A landscape with many valleys, sampled at points; each row gives a point and its height.
From any point a ball rolls to the lowest of the 2 points nearest to it. It stops when none of these is lower. Distance is the straight distance between rows; heights are no part of it.
J_299: [118 186 121  65 108 134 117 126 114 148 124  79  76 102  67 129  59 133
 128  99 142 116 101 157 162 164 140  86 157 118 122 168 132 181 102 142
 113 153 157 124 161]  height 24.2
J_462: [118  79 110 105  94 113 109  89 100 163 168 171 157 159 119  86 118 102
  75 110 143 127 103 124  73 165 139 158  75 150 118 126 133 148  60  76
 154 106 149 119 155]  height 39.0
J_533: [107 112 152 200 116 116  98 189 129  94  91 113 158 112 145 129 170 154
 128 151 115  84 125 128 155  85 143 118 138 110 139  94 138  78 182 136
 183  84 132 148 114]  height 18.6
J_970: [102 167 174  97 182 110 120 190 116 132 162 141  92 127 104  88 122 156
 137 159 143  87 117 194 181 175 116 147  74  79 136 114 156  66 146 156
  85 127 134  82 141]  height 24.7
J_235: [145  91 132 100 133 119 109  79 154 190 126  88 135 107 112 121 140  97
  91 149 130 120  71 148 107 150 109 131 127 153 120 149 110 228  67 131
 167 138 132 140 140]  height 35.5
J_525: [108 128  90  94 101 147 116 130  95 158 153 157 100 130 158 127  27 118
 170 129 111  88  91 131 126 180 119 110  76 141 110 147 177 116  63 136
 122 104 161  99 165]  height 30.3
J_361: [148 141 134 137 153  60 160 128 156 133 111 162 122 141 107 140 170 121
 127 153 103 153 149  45 111  85 162 105  86 104 127 117 137 100 148 109
 122 135 175  77 109]  height 5.0
J_996: [134 167 135 202 108  96 139 177 110 126  87 145 129 102  99 133 162 139
 167 109 116 105 110 133 174  99 170 145  90 121 164 101 127 176 209 154
 192  76 110 132 168]  height 53.2
J_981: [111 136 144 171 147 151  95 184 121 119 150 156 168 133 149 121 176 140
 156 157 107 102 141 140 158  85 128 127 125 121 121  99 140  71 190 117
 134  92  98 151 103]  height 23.7
J_493: [ 91 149 124  87 116 180 131  95 108  90 132 143 145 174 128  82 127 131
 144 100 151 186 173 152 150 132 143 125 187 111  89 140 109 130 176 109
  78 163 123 156 114]  height 24.8
J_300: [144  89 159  98 129 132 100  90 104 128 109 153 129 152 174 164  99 144
 113 101 145 187 160 127  82 125  87 113 163 151 135 177 132  73 120 127
 110 170 143 120  46]  height 36.2
J_69: [115  93 187 150 148  83 116 140 127 184  60 107 126 133 119 102 182 164
 136 133 135 146 133 216 132 149 168 152 137 112 164 150  88 121 186 173
 140 140 131 155  89]  height 59.1
J_913: [175 152 108 150 106 139 152 129 112  67 156 128 160 108 136 128  81 154
 113  88 153 162 140  77 107  97  41 120 178 134 142 118 172 130 106 102
 151 123  66 110 141]  height 34.7
J_540: [ 84  93 131 119 142 176  90 153 101 123 186 179 157 164 166  83 144 133
 147 169 112 102 143 155 126 149 120 132  92 134  83 102 161  26 138  96
  95  92 128 127 119]  height 30.6
J_679: [158 172 138 139 174  80 176 159 158 157 136  88  69  75 102 135 111 118
  83 153 125  87 127 129 134 116  62 129 155 144 171 144 174 170  99 148
 109 153 106  76 103]  height 61.4
J_614: [109 130 132 108 120 147 108 135 110 147 121 151 125 148 117 112 111 120
 180 119 120 113 120 175 163 163 154 126  96 123 123 129 132 110 136 129
 130 125 152 123 159]  height 48.9
J_815: [112 167 124 156 100 108 135 139 118  88 115 150 133 116  99 121 121 130
 128 118 153 100 109 107 123  90 142 125 128 107 128  79 183  86 121 128
 201 105 158 112 150]  height 17.8
J_571: [165 162 143  97 156  91 138 125 158 169 114  96  78  82 104 157  82 114
 106 138 135 130 119 105 126 111  92  83 141 145 159 189 146 207  94 143
 105 162  99  86 134]  height 59.0
J_942: [150 106 121 105 113 141 124 102  99 149 128 118 133 142 159 160 113 114
 149 118 139 182 102 135 108 127  89  84 173 138 111 175 156 125  85 131
 125 164 169 113  75]  height 34.0
J_737: [120 135 128 109 142 103 119  73 120 119 135 166 146 150 158 124 115 136
 123 117 122 201 163  83 109 119 125  85  98 132 113 174 136  97 111  76
 101 165 169  99 104]  height 10.2
J_965: [153 163 175 119 144  95 111 103 148 148 139  81 153 107  86  81 143 140
  78 109 153 158 120 153 146 115 112 134 152 135 144 159 105 203 124  98
 139 154  83 151 121]  height 50.9
J_4: [154 148 141 131 119 120  88 112 147 149 134 118 143  95 119 146  81 148
 148 105 118 133 112 125 143 128 106 104 111 152 169 165 120 205 131 123
 177 133  72 139 158]  height 53.8
J_622: [105 140 119 104 136 173 131 134 127 133 174 123 147 147  91  53 155 103
 116 168 144 107 114 131 166 149 165 107 142 102  58  86 123 128 140  79
  64 124 188 157 153]  height 40.5
J_849: [139 129 121 128  85 139 130 107  86  90 155 134 157 136 145  93  84 152
 106  47 190 171 159 115 103 123  96 150 179 144 128 107 129 141 101  98
 163 137  70 131 132]  height 37.9
J_847: [129 186 129 100 183  49 186 183 136 154 126 129  48 125  80 108 104 149
 111 158 135  78 135 138 155 154 140 159 103 105 157 129 178 107 117 172
  92 138 152  57 156]  height 49.1
J_906: [113 134  92 102 109 144 142  93 110 102 130 154 144 159 149 118 102 132
 140 127 144 192 127  91 116  92 136  77 133  98  69 142 146  84 120  89
  92 154 206 123 115]  height 6.4
J_148: [149 102 126 190 117 102 113 171 131 124 103 127 123 105 155 174 126 116
 163 166 105 120 103 141 130  94 117 133 120 117 146 106 163  77 147 163
 183  96 173 120 120]  height 10.4
J_664: [152  75  98 187  80 142 155 122 121  87 129  97 165 112 150 146 169  97
 122 119 141 145 136  98 104 111 102 147 186 138 139  82 102 130 115 155
 173  93  90 157 140]  height 40.2
J_62: [129  98  72 141 133 125 165 108 173 133 107 136  91 118 178 197 152  96
 161 169  70 121 138  42  65  96 157 129  91 147 133 113  93 154  91 147
 112 119 138 120 165]  height 34.6
J_341: [129 155  96 127  83 136 149 138 124 106  84 144  88 129 119 165 109 124
 197 110 124 141 106 123 160  95 163  97 162  97 129 132 139 119 167 190
 148 113 162 117 152]  height 21.1
J_390: [156 115 120 148 147 123 155 134 172 118  88 120 130 133 150 205 145 107
 165 150  91 152 135  70 136  86 127  85 140 112 124 155 125 115 156 141
  78 169 136 116  95]  height 40.0
J_229: [100  96 103 147  92 186 111  83 116 101 119 148 168 149 150 109 163 127
 132 106 138 135 170  96  81 136 164 141 147 147 111 122  83 160 101 110
 150  97 102 172 149]  height 18.1
J_208: [144 117 154 136 143  88 112 130 125 176 148 149 107 109 130 165  76 121
 137 168 117 101  65 144 121 133 100 115  93 121 156 154 226 120  84 143
 150 128 159  83 105]  height 47.7
J_107: [126  80 109  93 112 104 139 114 116 179 143 155  70 140 160 141  59  91
 145 138 103 131 112 142  80 188 101 145  87 147 142 135 165 109  54 143
 132 116 167  75 152]  height 33.1
J_636: [131  80 107 144 144 162 129 124 143 132  97 136 120 134 176 199 164 102
 170 147  85 108 156  80  99 134 138 146 111 172 149 118  82 157 129 150
 140 118  84 151 144]  height 28.3
J_999: [124 174 134  77 184  63 122 128 152 161 121 132  68 132  67 110 102 145
  84 146 135 102 124 132 134 144 166 117  93 113 128 151 167 103  92 137
 106 153 193  80 125]  height 47.3
J_458: [ 87 195 150 140 143 110  86 146 107 136 171 184 146 127 101 105 122 141
 132 120 131 100 116 131 169 133 165 137  30 115 161 133 164 118 155  64
 166  88 105 108 191]  height 28.9
J_6: [126 154 101 138 123 141 123 110 153  67 115  91 154 121 136 162 128 130
 104 137 130 113 120  72 111  83 131  94 148 120 122 131 136 132 113  90
 145 123 142 152 106]  height 50.1
J_631: [133 121 115 139 123 120 157 110 134  93 110 116 136 136 115 133 154 126
  79 127 153 151 139 107 102  97 142 121 195 121  85  93 137 100 123 125
 133 132 171 136 108]  height 47.6
J_393: [118 107  84  75 124 179 132 102 140  93 122 142  85 165 172 163  94 112
 132 115 131 114 170 104  88 148 128 134 129 168 112 126 106  99  95 135
  82 134 154 146 140]  height 51.4
J_923: [123  88 150 111 146 132  97  95 121 153 140 170 181 142 173 119 154 126
 137 113 116 181 156 156  82 159  90 149  89 160 162 183  70 148 123 107
 100 141  65 125 102]  height 45.5
J_513: [132 122  99  97 121 149 154 139 130 172 162  97  76 120 121  97 106  83
 150 141 134 104  92 178 161 194 135 134 159 125 118 125 110 161 121 184
  89 117 130 141 183]  height 46.8
J_205: [151 129 165 137 170  85 125 127 157 140 135 126 157 117 143 146 159 134
  83 159 106 117 129 141 127 114 116 142  93 148 133 140 156 107 148 111
 130 143 106 128  90]  height 65.6
J_511: [134 111 168 155 115 105  86 169 109 132 130  97 137 104 143 113 115 163
 101 107 152 102 114 194 123 135  81 155 127 132 152 125 168  90 137 148
 167 112 119 134  92]  height 22.8
J_45: [142  92 111 103 103 160 183 129 129 154 151  87 103 133 113  94 109 102
  99 112 149 132 122 186 124 160 115 172 205 150 121 114  97 166  88 159
  87 122 119 162 158]  height 43.6
J_268: [119 181  73 137  63 133 168 106 132  99 113 123 158 129  86 116 145 112
 149 119 140 140 109  43 117  94 203 101 144 102 109  98 100 159 142  98
 167  94 133 135 188]  height 33.6
J_606: [155  97 147 126 170  68 145 146 139 153  58 143  84 129 164 189 139 158
 130 150 102 149 162 112  84 129 146 173  83 148 171 135  91 106 149 200
 130 133 138 102  93]  height 41.1
J_86: [130 141 146 164 119 110 109 132  91 140  97 178 126 129 124 133 120 145
 180  96 123 178 138 152 162 116 135 116  93 111 158 152 156 137 174 141
 150 135 145 115 126]  height 50.6
J_68: [125 118  83 128 122 138 137 113 149 112 141 149 131 124 167 165 123  93
 121 172 102 107 104  31  93 136 132 110  83 135  98 114 128 120  85  96
 120 133 168 113 150]  height 40.3
J_348: [123 107 125  96 124 112 158 115 119 167 130  92 120 133  61  50 148 114
  83  93 178 158 117 184 123 163 114 157 195 122  94 116 108 163 104 140
 120 133 133 144 132]  height 46.4
J_291: [135 101 140 170 121 169  84 150 123 106 115  95 149 111 181 147 153 133
 136 116 128  95 137 174 132 126 101 143 169 147 152 129 109 149 174 155
 153 106  61 184 110]  height 32.5
J_312: [129 134 114  80 140 180 115 106 147 111 139  79 133 102 110 136  83 145
 102  91 158 121 121 120 126 141  84 134 179 165 152 147  94 187  77 131
 116 162  65 154 140]  height 43.5
J_137: [124 108 126  97 112 178  77 102 141 112 159  93 135 135 172 136  77 142
  66  88 153 104 134 131  64 143  78 135 153 172 128 135 102 142  63  91
 134 153  86 146 121]  height 46.9
J_342: [110 155 112  87  94 143 121  99  94 104 122 163 134 159  80  77 113 142
 147 111 174 172 105 121 153 103 170  90 151  85  74 125 172  77 143 100
 120 163 216 113 118]  height 9.6
J_14: [109  87 142 163 126 200  93 142 102 115 138 142 168 145 164 123 176 139
 155 129 107 117 144 193 155 131 125 123 175 123 109 106 117 105 169 135
 112 112  95 190  96]  height 28.1
J_296: [ 87 151  64 122  72 137 182 101 139  89  78 142 122 158 101 129 139 124
 149 112 134 140 140  57  91  82 204 134 163 104 113  67 107 108 140 131
 148 110 171 115 165]  height 30.7
J_326: [115 108 156 129  94 176 101 123  97 101 161 138 153 162 174 104  85 172
 132  37 172 147 182 174 122 143  88 155 165 140 150 136  97 111 141 126
 133 136  80 156  89]  height 39.9
J_544: [ 91 176 152 113 158 110 104 144 147 133 192 147 167 127 113  95 149 122
 133 156  91 104 115 155 176 155 118 123  29 112 130 146 139 136 142  85
  99 120  79  97 179]  height 25.3
J_874: [ 84 128  98 144  70 138 180 133 149  94  47 131 112 170 118 162 164 133
 200 130  95 153 155  61 115  54 202 124 176  81 110  68  99  84 156 167
 125  99 146 146 158]  height 27.9
J_707: [125 146  76 114 107 147 161 156 146  92  74 129  70 146 139 184 116 118
 223 146 103 137 143  75 160  81 181 104 166  86 112 102 109  94 168 186
 100 141 167 135 149]  height 24.5
J_659: [119 147 123 110 157 107 124  99 139 153 173 139 146 123  97  64 131 117
  69 149 155  97 104 109 106 147 143 127  67 136  90 122 127 161  86  76
 143 132 159 126 157]  height 42.7
J_702: [ 97 136 139 116 150 115 118 158  98 118 181 168 138 142 101  64 143 142
 118 153 133 102 122 159 153 161 125 147  80 104 110  84 192  49 127  97
  91 103 151 105 155]  height 27.8
J_721: [103 187 131 128 134 130 125 133 144  81 135 124 132 122  91 110 139 164
  97 105 160  91 165 120 163 108 151 141 136 120 117 100 108 149 177 112
 138 119 104 153 155]  height 34.4
J_395: [162  71 127 149 133 134 101  84 145 154 107  84 129 113 167 184 123 123
  85 106 132 140 126 117  63 127 117 152 142 165 157 152  95 171  79 139
 186 150 105 158  81]  height 69.1
J_75: [143 156 130  79 120 150 133  99 122 155 125  75  94 107 111 136  72 127
 145 131 132 153  86 130 178 141 105  74 174 130  88 185 126 173  73 125
  81 172 166 128 133]  height 27.7
J_626: [141 161 160 107 138  91  76  93 147 156 108 144  93 109 122 173  64 148
 139  98 100 107 124 132 106 134 106 133  63 169 166 197 143 177 105 127
 174 128 105 101 121]  height 51.6
J_487: [130 100 135 147 166 144 128 133 153 144 132 111 143 129 137 151 202 103
 153 180  96 130 148  98 148  96 144  97 126  99 104 126  98 130 173 118
  79 154 137 154  70]  height 35.8
J_774: [139 160 121 160 122  73 123 147 139 105 105 145 146 135  93 157 129 117
 118 136 119 135  99  87 130  68 152 106 106  93 141 122 165 109 172 110
 176 132 171 109 113]  height 12.2
J_423: [138 150 138 172 106 153  98 108 165  88 106  52 153 107 119 175 153 133
 109 108 140 110 121 118 124  87 153 102 179 120 126 115 104 164 153 120
 184 129 124 186 106]  height 52.6
J_678: [104 104 146 143 116  70 152 160 106 122 103 156  94 151 128  95 146 148
 141 151 114 115 128 114 124  98 178 166  75 110 113  63 158  59 135 160
 157  73 182  95 163]  height 47.0
J_280: [131  96 142 161 120 109 122 149 108 134  94 119 123 118 120 122 136 114
 141 129 141 125  99 173 152 116 119 146 168 125 137 106 137 104 140 182
 149 105 168 141 106]  height 17.4
J_958: [145 183 140 142 188  68 169 208 148 136 122 128  79 110  55 122 142 130
 123 158 123  82 132 112 189 131 143 135 103 104 160 116 135 126 188 149
  74 154 119  93 145]  height 51.7
J_39: [101 143  87 114  88 126 158 108 127 113 144 155 102 136 105 114  94 121
 116 116 139  94 132  95  97 125 162 163 122 137 121  81 136 107  75 128
 170  97 161 117 171]  height 22.9
J_432: [145 156 140 133 150 106 135 133 170 144  89  72 105 122  69 135 167 116
 103 146 142  99 118 129 142 106 180 118 157 115 117 127 111 173 147 134
 131 143 157 142 107]  height 55.3
J_404: [ 84 113 126 108 133 136 139 179 100 104 122 174 101 172 162 108 104 171
 121 115 129 104 185 123 117 124 123 180 107 165 129  87 116  43 153 155
 107  93 130 110 154]  height 43.2
J_738: [151  95 135 169 108 178 118 144 100 136 158 117 181 130 168 141 155  90
 195 166  92 148 119 138 171 134  95  71 142 109 112 132 146 143 155 124
  67 135 112 152 108]  height 41.0
J_413: [144 131 157 161 131  91 113 159 142 166  91 134 130 103 119 165 165 156
 156 126 110 101 118 140 139 122 144 154  84 147 194 145 108 185 194 172
 176 107  88 134 126]  height 55.5
J_986: [117 175 107 135 126 184 140 144 133  84 151  87 133 136  65  81 149 122
  93 128 157  94 115 127 172 120 168 115 161  97  73  79 117 146 150  94
 104 114 126 175 140]  height 37.5
J_230: [128 164 104  66 147 167 125 155 118 164 159 100  98 117 102  99 112  89
 149 170 118 102  83 153 164 192 166 101 125  86 106 131 118 136 101 151
  68 135 167 110 176]  height 49.3
J_591: [ 92 155 101 103  96 245 149 135  98  78 111 129 115 142 145 119 114 149
 192  91 150 129 159 138 177 132 144 130 192 128  92  99  88 125 166 144
 119 111  77 181 137]  height 54.9
J_344: [106 131  91 151 146 174 111 148 151 105 147 137 126 123 177 176 149 108
 155 182  80  79 115  71 138 113 158  77  72 129 107 122 125 117 140 105
 102  99 140 147 141]  height 44.4
J_81: [144 116 127  87  92 138 103  77 102 167  92  88 129 116 136 182  88  96
 182 126 108 184  80 163 152 140 134  77 152 122 107 168 129 159 106 161
 109 157 203 135 112]  height 31.2
J_811: [164 139 122 100 146 128 151 125 143 157 121 123 102 100 119 144  76 126
 168 103 107 147 117 132 153 154  71 112 109 147 184 175 107 206 112 155
 112 152  65 111 157]  height 56.4
J_180: [148 159 165  96 147 103 123 112 169 144  86  46 105 102  75 142 143 146
  85  87 159 125  96 168 141 110 145 151 156 151 146 155  80 217 135 145
 137 156 110 152 119]  height 53.1
J_324: [101 157 138  61 147 127 111  86 131 118 149 170 106 146 129 116  66 150
 110 111 115 145 145 131 126 148 137 122  81 143 141 164 134  99 116  92
 101 165 153  94 122]  height 13.9
J_633: [108 144  93 117  66 191 114  96 111 117  75 129 136 152 126 144 135 130
 192 130 127 140 122 101 148  98 209  76 148 104  82 136 119 136 157 136
 169 125 173 147 141]  height 17.2
J_9: [126 141  67 187  63 141 173 132 149  91 148 127 179 122 104 130 144  83
 159 137 126 113  91  66 137  96 139  95 137  73 111  74 140 170 117  96
 177  75 104 140 177]  height 38.0
J_510: [109 160 116 184  98 124 117 183 115 122 118 132 151 129  71 126 168 119
 168 160 116 114  93 127 206  95 171 106  96  91 124  77 161 128 200 140
 150  88 154 122 168]  height 50.7
J_762: [118 101 171 117 142 126  51  72 127 147 135 144 158 142 170 123  95 144
  92  92 136 155 151 153  93 123 101 131  87 151 137 178 112 132 125  89
 140 143  98 123 101]  height 47.5
J_293: [131 166 158 120 105 153 123 147  85 106 121 109 110 122 104 110  81 159
 153  61 192 172 123 187 177 130  96 127 209 111 136 126 134 147 140 156
 136 142 124 154 113]  height 62.7
J_802: [137 136 171 147 101 127 103 122 104 116 109  93 149 138 120 101 141 148
 127  75 178 188 129 167 159 104 135 104 195 113 128 128 135 116 172 143
 148 160 138 155  83]  height 61.8
J_834: [181 100 123 122 176  92 163 125 179 169  77 122 102 127 141 194 159 118
 143 152  86 159 122  96 107 119 158 112 106 158 157 162 104 165 127 166
 101 150 143 114  84]  height 43.9
J_450: [111 172 116 125 122 104 135 165  95 128 103 158  96 131  77  81 132 137
 164 141 121 132 114 114 178  92 187 142  99  94 108  86 158  76 169 150
 120 103 172  99 179]  height 48.6
J_916: [ 97 125  72  93  71 172  94  95 101 131 129 144  88 138 147 153  55 122
 134 124 116  88 106 118 119 157 168 126  92 152  99 118 123 119  75 140
 169 100 144 137 172]  height 27.1
J_47: [ 84 135  76 141  66 178 118  63 109 113  84 154 163 142 145 103 131 140
 190 114 138 164 139  78 101 132 204 100 129 118  72 134 101 153 119  89
 163 123 131 160 173]  height 13.3
J_613: [152 157 165 136 195  63 154 166 155 166 118 108 117 109 110 148 138 142
  91 176 127  89 112 169 136 161  82 156 104 135 162 163 168 114 114 146
 145 142 122  81  80]  height 63.8
J_104: [166  93 140 168 126 107 153 192  96 133 158 103 160  89 140 115 132 114
 106 140 132 114 111 193 153 150  43 161 173 137 156 106 168 112 135 157
 133 122  93 140 114]  height 28.5
J_238: [142 116 140 134 143 162 138 167 127 108 187 125 151 117 145 123 140 112
 158 161 110 141 130 169 155 137  67 106 149 110 114 127 141  99 151 139
  60 147  98 120 110]  height 37.6
J_719: [137  82 121 191 110 153 101 119 125 116 115 123 167 105 172 174 148 122
 163 107 105 130 141 114  95 109 106 122 131 144 146 132 114 164 141 125
 172 108  75 173 127]  height 34.3
J_118: [112 123 113  98 109 147 117  70 134 170 122 106 132 142 122 111  87 107
 128  98 136 146 107 140 119 151 147 125 144 150 100 157  96 187  83 107
 131 133 145 152 153]  height 30.5
J_808: [147 102 156 103 155 103 128 123 120 127  80 139  84 148 145 156  99 163
 120 103 130 147 187 139  84 134 103 161 125 166 153 165 116  70 117 168
 132 143 151 103  92]  height 38.4
J_63: [ 98 110  81 113  95 219 139 132 115 101 151 127 114 146 149 132 103 128
 160 104 139 100 154 141 122 159 124 151 177 167 105 109 103 119 102 144
 116 120  96 176 147]  height 53.3
J_82: [152 108 146 108 150 119 147 110 130 195 159  90 148 100  91 104 150  96
 122 159 123 146  60 169 131 166 104 108 135 107 110 171 121 206 101 123
 118 156 128 111 133]  height 40.6
J_993: [ 90 194 166  84 177  96 101 151 130 143 163 172 106 130  90  97 124 156
 118 123 114 120 116 170 163 181 118 140  45 102 163 170 148 116 134 124
  99 148 115  63 160]  height 21.4
J_254: [184 108 150 161 154  91 104 109 155 139 106  93 179  93 164 163 146 117
  79 116 120 126 135 143  81 113  98 146 121 165 176 160 143 136 122 142
 179 118  94 150  62]  height 67.3
J_716: [124  74 165 155 108 107 104 145 118 111 109 121 125 129 180 126 124 165
  83 125 144 106 139 159 101 127 101 162 135 154 142 107 156  43 126 137
 175 104 166 146  64]  height 26.2
J_575: [102 140 115 121 126 196 123 107 106  89 143 144 167 161 132  70 155 161
 139 102 131 147 188 125 143 139 167 144 157 126  85 114  73 139 148  74
 107 128  84 167 143]  height 22.4
J_731: [124 134 190 153 165 116 103 140 101 131  83  79 145 133 104  89 180 170
  98 116 161 146 130 199 154 124 136 154 187 106 139 117  99 123 203 141
 136 156 135 145  49]  height 60.6
J_421: [190 104 131 179 109  98 174 169 115 156 155 120 135  78 116 124 146  81
 148 166 113  99  95 165 156 132  72 144 121 116 155 112 170 153 132 164
 124  97 107 106 140]  height 35.0
J_977: [137  79 123 161 157 139 136 170 154 114 120 152 159 136 196 149 212 122
 134 167  93 129 180 107 113 110  98 150 102 139 153 115 104  80 174 129
 105 120  74 137  85]  height 26.4
J_66: [106 142 127 127 156 127 107  42 150 131 108 130 176 149 121 111 195 139
  90 110 144 183 164  56  96 124 194 109 128 131 113 155  69 179 136  46
 138 141 108 136 125]  height 21.0
J_757: [146 123 133 114 160  95 130 132 118 181 153 111  90  97 112 147 111  85
 116 173 115  99  46 176 135 167 129 104 123 117 123 149 174 144  87 150
 108 141 153  99 128]  height 45.1
J_619: [169 164 144 163 138  97 125 124 162 117 102  82 143 107  66 142 176 116
  93 111 143 161 130  98 152  70 138 108 179  92 147 145 118 175 160 133
 164 157 119 155  90]  height 55.2
J_398: [107 144 132  83  97 159  95 106 109 161 151  86  94 134  71  96  65 128
 105 115 160  94  62 217 170 187 147 128 156 101 103 124 150 154  75 150
 128 126 162 142 168]  height 20.2
J_812: [134 128 134 109 161 100  85 139 133 167 115 167  74 103 153 177  85 151
 131 136 110  77 106 165  96 155 120 146  63 153 173 168 178 102 109 143
 160 108 123  84 122]  height 49.7
J_182: [118 128 133 126 145 137 121 118 153 125 126 160 146 146 153 134 179 133
 120 135  83 102 146  93 102 124 164 151  82 163 134 109  87 136 153 127
 138 108 108 123 140]  height 22.2
J_372: [134  93 120  85 103 129 105  63 115 170  88 128 125 150 118  91 122 123
 132  70 155 205 144 123  97 153 143 125 150 153 120 184  78 192 102 106
 127 148 120 117 154]  height 27.5
J_851: [168 120 129 152 140  41 194 149 138 120 104 154 122 140 132 139 171 131
  94 136 125 180 191  54  83  95 126 143 126 123 150 108 123  80 149 127
 108 146 121  76  86]  height 12.4
J_546: [149 137 141 173 111 142 120 148 122  50 189 140 179 114 168 125  92 153
  87 114 147 126 153 119 121 105  48 132 151 137 137  99 177  77 124  85
 155 121  82 132  97]  height 30.8
J_693: [169  93 122 164 162  86 170 187 149  86 131 138 145 130 170 160 168 131
 104 155 107 146 166  70  97  98  79 137 132 122 132  96 143  58 140 129
  97 133 118 103  93]  height 19.5
J_102: [120 120 130  88 131 107 143  50 121 140 110 124 136 159 107  73 165 126
  85  80 160 192 168  76  85 120 144 144 164 149 122 150  65 174 110  89
 125 150 109 124 120]  height 24.4
J_87: [112 176 152  64 161 138 113 105 129 128 173 131 118 121 115 111  81 152
 139 125 112 138 116 177 166 197 100 108  84 118 138 185 130 139 118 124
  71 150 115 114 151]  height 17.7
J_643: [132  85 132 105 125  97 134 110 122 182 131 167 117 146 124 131 100 103
  94 108 140 150 126 136  64 168 119 142 102 157 133 156 140 122  63 113
 151 128 149  89 137]  height 36.0
J_896: [105  70 138 127 140  92 154 173 106 134 124 172  61 154 160 114 123 155
 136 151 126 105 141 145 109 128 124 193  91 142 134  90 146  39 114 169
 116  92 155  83 122]  height 45.0
J_842: [ 95 131 129 121 107 167 110 133  94  84 144 192 143 174 165 106 109 180
 132  78 133 134 205 153 127 138 113 146 104 148 136 118 106  78 165 106
 118 110  81 144 133]  height 41.4
J_446: [139 119  76 170  70 155 152 128 134  86 157 113 154  97 140 150 100  72
 131 149 126  95  90  94 116 103 105 116 149 110 101  85 172 133  71 109
 177  85 115 143 163]  height 42.6
J_185: [164 115 128 134 147  91 188 149 150 118  97  79  87  78 132 161 122 134
  60 123 148 109 149  99  99 116 105 167 198 158 155 105 130 105  84 170
 138 150 132 129  97]  height 34.5
J_359: [166 102 132 100 132 134 162 112 142 140 118  83  96 102 113 132 114 127
  69  98 161 120 144 139  99 133  77 149 193 174 130 134 122 164  73 146
 127 146 101 142 110]  height 39.5
J_111: [125 120 169 133 131 138 135 133 101 108 139 167 152 147 149  97 157 151
 140  82 113 186 189 162 140 146 113 165 100 145 170 139  87 133 181 112
  89 136  56 128 116]  height 43.3
J_689: [106 115 106 155 131 156 138 141 113 153 153 145 155 145 111  66 176  92
 157 183 110 100 126 124 148 140 172  96  92 102  61  88 127 148 122  91
  89 109 145 128 177]  height 43.7
J_700: [104 145 132 123 161 138 103  60 157 110 129 160 151 131 143 142 163 141
 111 139  96 138 183  64 108 117 175 138  76 143 150 160  57 167 149  69
 100 148  94 144 124]  height 16.8
J_889: [116 124 199 148 177  88 117 169 134 151  90 103 112 115 127 133 148 163
 143 132 122 102 116 199 157 133 132 170 101 129 178 135 104 131 182 180
 163 124 109 124  99]  height 57.5
J_273: [144 113  92 160  72 128 194  97 119  86 129 108 156 116 126 138 151 100
 119 110 182 170 134  78  85  96  99 125 224  99 127  96 141 134  93 127
 146 127 132 126 121]  height 44.6
J_690: [107 183 146 137 125 120  86 115 130 121 140 156 148 128  85  90 144 153
 123 100 135  99 122 150 171 116 182 123  86 103 127 136 120 158 186  91
 168 111 134 142 153]  height 31.7
J_288: [150 136 139 166 154 108 148 178 111  87 147 152 142 111 151 142 129 155
 102 114 130 125 158 116 134 107  46 135 155 132 151 110 144  68 152 133
 110 141 100 106  99]  height 25.9
J_269: [154 133 110 159  96 160 144 166 129 128 168  99 139 107 129 169 138  86
 173 177 109 109  82 100 189 118  99  63 125  95  98 129 151 159 136 127
 101 135 123 149 120]  height 44.7
J_927: [117 148 192  80 152 113  70  76 143 148 151 120 137 133 103  91 101 151
  78 108 155 133 127 175 114 134 122 132 114 140 152 188 116 164 111  77
 140 146 102 110 114]  height 49.0
J_165: [116  90 117 139 100 113 133 135 118 162 133 168 140 154 115  87 166  78
 151 156  98 125 115 137 110 141 161 142  82 117  90  98 144 116 139 112
 138  95 168 133 159]  height 46.6
J_190: [146  86 136 121 169 153 145 178 129 109 195 151 152 145 173  99 157 106
 125 187 105 113 136 157 126 159  70 132 132 121  88  94 159  44 136 115
  53 140 133 123  95]  height 34.1
J_882: [114  94 129  93 160 171 120  99 152  93 150 129 118 144 191 157  98 140
  80 115 134 125 158 109  79 146  83 143 119 168 131 142  91 104  69  99
  76 168  98 158 109]  height 49.4
J_800: [127 103 144 158 195 143 140 138 152 114 162 160 152 139 183 164 181 112
 151 183  83 160 162 102 114 120 107 116  98 114 122 138  96  83 176 113
  44 151  80 137  75]  height 31.1
J_360: [134 152 113 138 146 168 118 152 153 131 173 118 141 113 138 153 130 115
 177 167  81 108 106  94 168 131 105  74  64 122 130 140 102 175 145 103
  69 120  99 139 156]  height 48.2
J_559: [ 96 147 126  72 138  94 107 118 134 162 140 141  95 143  79  84 109 119
 108 153 135  93 102 138 122 173 199 134  90 126  99 136 141 122  89 112
 124 136 212 110 169]  height 45.6
J_52: [156  93  78 185  93 111 178 131 122 155 184 112 140  83 129 149 119  64
 115 169 102  97  72 118 152 139  94 136 135 122 121  83 150 154  87 149
 164  85 124 138 179]  height 42.2
J_152: [122  90 125 140 122  97 153 141 131 108 108  95 101 120 136 148  92 158
  58 115 156 104 144 133  69 119 107 193 164 148 147  99 152  67  92 163
 158 131 182 126  79]  height 29.7

Call two points neighbours if one is among the 2 nearest of the other. Go from one point of each pair to the other, from neighbour to neighbour, staying as low as possible. Name the highest point that can't be avoided.
J_45 / J_148 | J_348
J_361 / J_45 | J_513
J_511 / J_700 | J_719
J_148 / J_47 | J_446
J_398 / J_361 | J_834

Where does a ball stop that starts at each point below?
J_802 | J_361
J_432 | J_361
J_678 | J_361
J_559 | J_361
J_9 | J_47
J_606 | J_398
J_626 | J_700

Write out the way that a ball takes from each point below.
J_847 | J_999 > J_559 > J_659 > J_462 > J_643 > J_107 > J_525 > J_916 > J_39 > J_815 > J_774 > J_361
J_446 | J_9 > J_268 > J_296 > J_874 > J_707 > J_341 > J_633 > J_47
J_834 | J_390 > J_487 > J_800 > J_977 > J_693 > J_851 > J_361
